A landscape with many peaks, sampled at points; each row gives a point and its height.
A climber steps from a point to whichever of its 2 nearest points has the largest rise for the distance, and stops where none of them is higher. Distance is the straight distance between rows; heights are no part of it.
q268: [112 190  79 109 131  61  96 126 157 155 125 122 149  94 131 205 185 128
 135 108  88]  (h 708)
q988: [144 112 172 135 145  97 118 158 150  81 135 158 138  84 143 167 139 149
 115  78 102]  (h 617)
q870: [127  91 107 136 114 151 153  54 155 127 121 108  84 106 175  81  82 186
 149 150 144]  (h 566)
q695: [134 170 110 100 113 181 144 107 119 198 115  92  85 141  71  92 106 111
 114 159 132]  (h 375)
q52: [177 170 178 204 163  88 118 157 146 134 112 127 116 123 115 158 118 133
  95  92  72]  (h 383)
q501: [156 145 131 138 178 125 107 192 126  92 147 149 136 129  94 184 155 119
 103  74 120]  (h 490)
q505: [126  99 152 151 140 111 124 142 130 110 116 139 122 113 169 135 126 120
 119 104 131]  (h 691)
q736: [183 103 218 124 137 132 137 171 116 115 123 169 123 130  80 109 109 163
 117  94 139]  (h 83)
q967: [147 101  93 137 185 153 126 140 139  77 134 131 104 132  69 106  73 174
 137 153 132]  (h 534)
q280: [126 134 119 175 138  85 105 106 137 128 140 106  93 104 186 150 159  80
 147 105  92]  (h 715)
q935: [ 96 152  84  79 136 168 138 118 110 153 167 137  92 133 138 146 146 117
 103 161 128]  (h 784)
q963: [120 114 215 115  89 124 132 137 110 141 113 128  91  82 133 114 106 112
 119 119  96]  (h 623)
q547: [104 169 111  97 143 163 150 117 132 162 158 159  84 133 145 145 125 151
  73 155 113]  (h 757)
q749: [104  94 154 127 113  79  93 141 129  92  85  98 152  66 118 130 128 103
 163 124 110]  (h 310)
q954: [181 114 164 127 137 131 170  93 163 111 160 161 159 158  60  60  45 206
  98 178 139]  (h 441)
q183: [119  99 107 156 167  90  81 122 146  76 114  98  79  73 134 139 116 147
 176 125  95]  (h 718)
q485: [140 101 177  99 137 114  98 196 110  92 107 140 144  91  80 159 143 108
 136  87 132]  (h 390)
q294: [134 137  83 139 115 144 147  80 138 128 149 129 167 171 181 106 172 175
 158 110 169]  (h 555)
q331: [109  96 162 141  94 111 116 122 110 166  78  96 101  92 165 122 137  62
 133 124 133]  (h 603)
q147: [113  95 148 175 112 106 134 124 127 138 115 128 115 129 193 121 113  66
 111 131 120]  (h 647)
q540: [ 99 168 172 126 102 126 134 154 108 158 155 136 126 130 109 136 117  68
  82 147  83]  (h 42)
q593: [129 132  69 176 138 111 123  88 133 136 147 111 133 167 193 132 172  98
 166 123 139]  (h 514)
q329: [ 82  90 150 140 105  76 109 136 146  80  98 126 181  81 125 115  99 121
 144 165 110]  (h 290)
q61: [161 102 134 167 125 147 108 139  82 125 109  74 123 151 104 101 118  72
 185 109 163]  (h 536)
q265: [127 168 132 119 164 112 110 162 142 129 132 141  87  97  74 166 120 143
  95 149  64]  (h 541)
q213: [129 175  92 126 111 175 164  93 137 155 158 111 149 181 109  94 120 135
 121 152 144]  (h 661)
q899: [126  95 155 141 114 129 147  76 151 125 108 129  81  91 180  88  93 204
 133 133 116]  (h 593)
q433: [162 177 150 172 122 125 116  93 129 143 120  80 104 125  70  90 104 158
 171 125  84]  (h 470)
q127: [161 100 126 141 142 162 141 123 128  88 156 124 121 159  65  90  50 170
 126 156 154]  (h 501)
q598: [132 158 205 118 113 148 133 172  99 147 158 155 125 144 102 138 128  88
  91 110 111]  (h 79)
q733: [158 149 134 211 164  85 141 141 166 128  99 137 148 136 145 146 122 159
  89 113 102]  (h 426)
q841: [127  84 196 137 129 116 104 150 105  75 143 126  97  95 117 117  93 116
 162 102 110]  (h 727)
q652: [130 132  88 106 181 134 135 159 142 141 116 157  85 119 162 180 146 153
  75 119 135]  (h 609)
q836: [100 156 110 102 104 142 135 153 110 123 159 147 196 174 122 140 173  88
 121 130 150]  (h 309)
q376: [163 144 179 118 133 143 149 157 112 133 168 182 126 147 160 156 152 151
  97  52 134]  (h 183)
q647: [123  74  65 189 174 117 117 119 132  75 143 125 109 154 184 141 126 100
 156 126 146]  (h 644)
q279: [118 126 178 119  99 120 109 103 115 127 127 100  68  66 122 110 111 136
 167 131  78]  (h 559)
q608: [139  82 119 157 166 130 106 166 120  67 105 113 125 137  78 119  83 128
 155 137 145]  (h 567)
q466: [111 114 101 121 111  77 119 107 138 169  75 110 128  85 205 166 190  84
 130 113 143]  (h 618)
q341: [127 148 120 122 184 121 123 157 145 139 114 147  68  95 136 179 124 137
  74 114 101]  (h 585)
q19: [ 96 150 105 158  97 111 127 103 121 169 125  94 154 151 157 116 142  46
 138 162 124]  (h 732)
q396: [166 161 125 157 155 117 119 184 118 131 108 128 160 150  99 172 161 107
 101  84 128]  (h 431)
q267: [161 181 132  99 137 128 133 137 139 153 140 164 132 141  46 112 133 190
 104 150  85]  (h 601)
q712: [110 109 117  88 111 163 116 155  87  94 143 107 162 143  67 110 118  85
 163 140 169]  (h 516)
q335: [121 120  73 142 141 111 131 122 138 184  44 101 122 118 179 141 164 108
 122 131 161]  (h 657)
q214: [ 93 194  75  70 100 101 111  90 160 164 115 131 166 119  87 140 160 192
 146 160 103]  (h 615)
q956: [145 202  85  99 124 119 137 104 159 177 122 132 161 150  59 121 164 198
 137 153 106]  (h 553)
q987: [129  97 102 102 141 160 118 171 102 100 117 125 156 155  90 127 134 111
 141 130 184]  (h 552)
q208: [197 166 135 152 123 160 147 114 118 163  99 113 154 183  82  89 145 173
 153 103 150]  (h 307)
q188: [190 107 149 155 125 166 141 132 100 123 115 123 124 166 102  89 111 161
 160  83 161]  (h 225)
q315: [134 175 139 103  89 163 149 100 108 212 115  96  90 134 113 101 137 119
 126 135 130]  (h 406)
q204: [102 170 109 132 104 124 132 137 123 137 138 122 214 171  91 123 161 110
 137 136 133]  (h 341)
q472: [119 140 131 114 126 165 154 148 112 171 114 131 114 153  84 113  93 106
  80 162 141]  (h 334)
q186: [127 136  95 150 171  97  97 136 134 103 166 118  78  97 171 188 160  78
 123 107  89]  (h 745)
q662: [ 85 107 109  92 106 121 137  99 158 156  67 129 143  94 148 121 133 163
 122 169 137]  (h 482)
q303: [ 96 200  65  92 130  82  94 102 156 163 136 122 152 124 105 171 166 168
 154 144  83]  (h 659)
q573: [130  48 110 166 145 143 120 145 117  70 107 116 136 139 111 101  58 123
 157 139 171]  (h 595)
q548: [132 155 169 116 112 120 151 152 141 174  99 160 148 122 115 133 131 136
  81 133 116]  (h 425)
q369: [129 120  85 124 115 152 160  62 171 110 132 111 140 125 130  79  73 193
 130 168 138]  (h 542)
q881: [ 90 109 102  97 124 107 123 148 130 134 118 148 179 121 185 180 195  76
 102 122 155]  (h 560)
q824: [133 165 133 128 131 129 136 110 149 118 152 140 150 141  71 101 109 178
 123 166  90]  (h 714)
q897: [140 147  86 196 165 113 136 118 160 130  95 113 148 150 142 122 113 162
 111 148 119]  (h 472)
q478: [112  71 194 128 112 132 126 115 130  89 138 127  75  85 122  94  52 152
 142 147 120]  (h 663)
q430: [118 127 155 116 113 124 151 123 154 119 126 160 176 136  83  90  86 167
 100 174 137]  (h 602)
q381: [102 104 164 123  98 136 154  96 145 129 125 142 139 128 138  90  78 160
 106 159 137]  (h 535)
q314: [109 127 177 116  87  96 119 123 123 157  95 109 123  80 155 137 141  86
 126 121  94]  (h 561)
q657: [139  53  72 179 148 136 122 115 130  62 124 109 148 159 154 106  97 131
 178 128 175]  (h 622)
q357: [111  88 172  79 106 140 109 175  91  96 116 129 145 101  67 117 113  91
 149 132 150]  (h 464)
q583: [115 136 163 144  97 131 153 111 133 162 102 132 132 128 154 108 107 139
  97 142 116]  (h 491)
q837: [180 120 186 148 127 140 139 150 122 134  95 144 132 132 110 100 124 165
 135  87 139]  (h 159)
q42: [131 111 170 146 113 146 121 128  97  99 173 117  95 132 130 107 108  95
 153 114 114]  (h 671)
q863: [129 168  91  98 158 128  96 129 112 150 157 118  59 110 155 185 183  98
 130 102 113]  (h 778)
q808: [112  63  76 136 151 131 107 112 121  71 167 132  88 136 183 144 147 101
 172 136 148]  (h 658)
q223: [ 99 134  95  78 134 146 109 125 103 140 149 123  87 121 153 151 169  94
 145 142 135]  (h 806)
q68: [128 114 189 107 108 144 152 141 104 131 176 187 124 140 189 147 135 137
  93  91 141]  (h 220)
q427: [122 188  81 102 148 100 110 116 139 167 152 130  97 105 170 201 186 122
 114 105 101]  (h 751)
q165: [151 164 188  96 126 135 133 166 112 120 169 166 138 127 120 164 157 132
  88  69 107]  (h 139)
q759: [128  97 161 109 136  90  92 186 128 108  82 120 143  60  89 168 140  93
 120 100 109]  (h 345)
q13: [109 127  90 143 104 122 146  75 142 125 145 130 171 161 215 113 172 129
 149 132 155]  (h 533)
q148: [139 102 165 174 115 146 130 138  93  92 165 119 127 165 115  93  68  87
 147 125 130]  (h 629)
q564: [139 144 167 153 120  97 108 102 145 130 106  89  80  78 113 110 112 161
 172 120  69]  (h 527)
q364: [154 184 152 154 154 108 112 152 131 123 140 126 104 119  68 146 116 137
 118 127  58]  (h 484)
q729: [115 121  97 168 111 106 131 115 121 172  85  87 165 155 163 119 160  48
 146 135 155]  (h 766)
q561: [143 163 102 144 156 135 128 161 124 135 118 121 161 160  99 139 154 129
 126 118 124]  (h 386)
q730: [136  80 103 127 157 147 128 176 119  91 120 162 146 160 145 148 125 141
 122  99 184]  (h 600)
q931: [160 100 135 203 133 135 122 134 103  92 132  88 164 176 107  97  78  87
 170 130 144]  (h 584)
q388: [ 79 128  96  84  97 150 141 108 119 116 191 160 180 158 171 139 171 112
 124 147 148]  (h 287)
q770: [124 101 111 103 175 141 132 170 131 104 132 173 114 134 163 164 130 156
  94 108 162]  (h 637)
q255: [101 124 175  55  91 147 141 135  96 143 156 161 121 117 176 147 165 111
 101 123 136]  (h 252)
q503: [103 163  90 140  88 141 144  83 128 165 150  93 147 161 131  99 130  76
 138 166 135]  (h 704)
q792: [ 88  66  86  97 113 128 124 142 124 105 125 150 161 148 195 148 171  81
 129 139 182]  (h 540)
q490: [148 134 115 176 126 112 127 126 119 185  76  93 123 149 173 123 158  77
 135  94 151]  (h 713)
q391: [134 147  67 175 168 110 113 110 140 133 110  94 108 134 148 128 137 120
 157 135 130]  (h 497)
q981: [127 120 119  87  87 177 143  97  97 191 110  95  92 130 142  96 144  98
 144 123 173]  (h 445)
q191: [ 80 127  72 122 123 126 146  90 165 139 115 136 152 131 185 132 127 162
 105 175 136]  (h 505)
q864: [ 78 110 139  45  90 159 140 125  96 131 162 160 139 122 158 137 139 114
 113 161 150]  (h 270)
q252: [133 158 166  89 136 147 153 166 125 200  91 159 117 136  90 140 126 123
  57 135 136]  (h 358)
q690: [111  88 162  95 114 139 135  89 139  99 135 143  81  74 138 101  87 194
 148 150 109]  (h 628)
q170: [135 122  96 114 125 171 138 110 121 127 161 137 136 164 153 122 149 162
 144 107 168]  (h 579)
q700: [171 119 141  98 106 139 167  88 166 131 131 153 163 135  56  53  71 199
 101 183 137]  (h 506)
q525: [177 112 173 131 124 146 164 127 129 104 175 150 154 181  49  63  44 180
 111 150 161]  (h 432)
q898: [104  71 104  98 137 115 100 119 119  70 156 131  97  90 187 154 163 109
 178 120 139]  (h 672)
q72: [ 94 113  53 142 127 134 145  73 161 113 126 108 154 141 152  93  97 150
 128 177 151]  (h 523)
q639: [126 153 101  95 125 180 149 112 128 118 181 148 143 174 105 114 127 165
 116 143 144]  (h 616)
q832: [101 182 166 130 104  91 122 155 135 146 132 134 154 111 116 167 135  82
  75 122  67]  (h 12)
q530: [160 113 161 110 175 117 110 191 134  91 151 166 105  93 121 196 139 140
  93  71 123]  (h 546)
q709: [189 195 148 155 131 142 133 102 124 148 131 111 138 154  67  95 146 182
 169  98 100]  (h 392)
q300: [120 132 102 128 127  75 108 140 144 150  95 110 153  89 171 182 182  72
 129  94 130]  (h 591)
q231: [ 98 104 106 115 149 119  96 130 128  67 148 127 101  88 131 144 130 130
 162 146 102]  (h 693)
q999: [140  91 119 124  91 163 129 107 100 138 111  88 134 148 134  85 118 105
 175 113 183]  (h 489)

Where does a climber stop that starts at each point below?
q749 => q770
q832 => q824
q252 => q824
q736 => q963
q52 => q770
q127 => q183
q214 => q223
q647 => q183
q837 => q963
q472 => q841
q191 => q841
q733 => q729
q376 => q505
q61 => q841
q881 => q729
q639 => q729
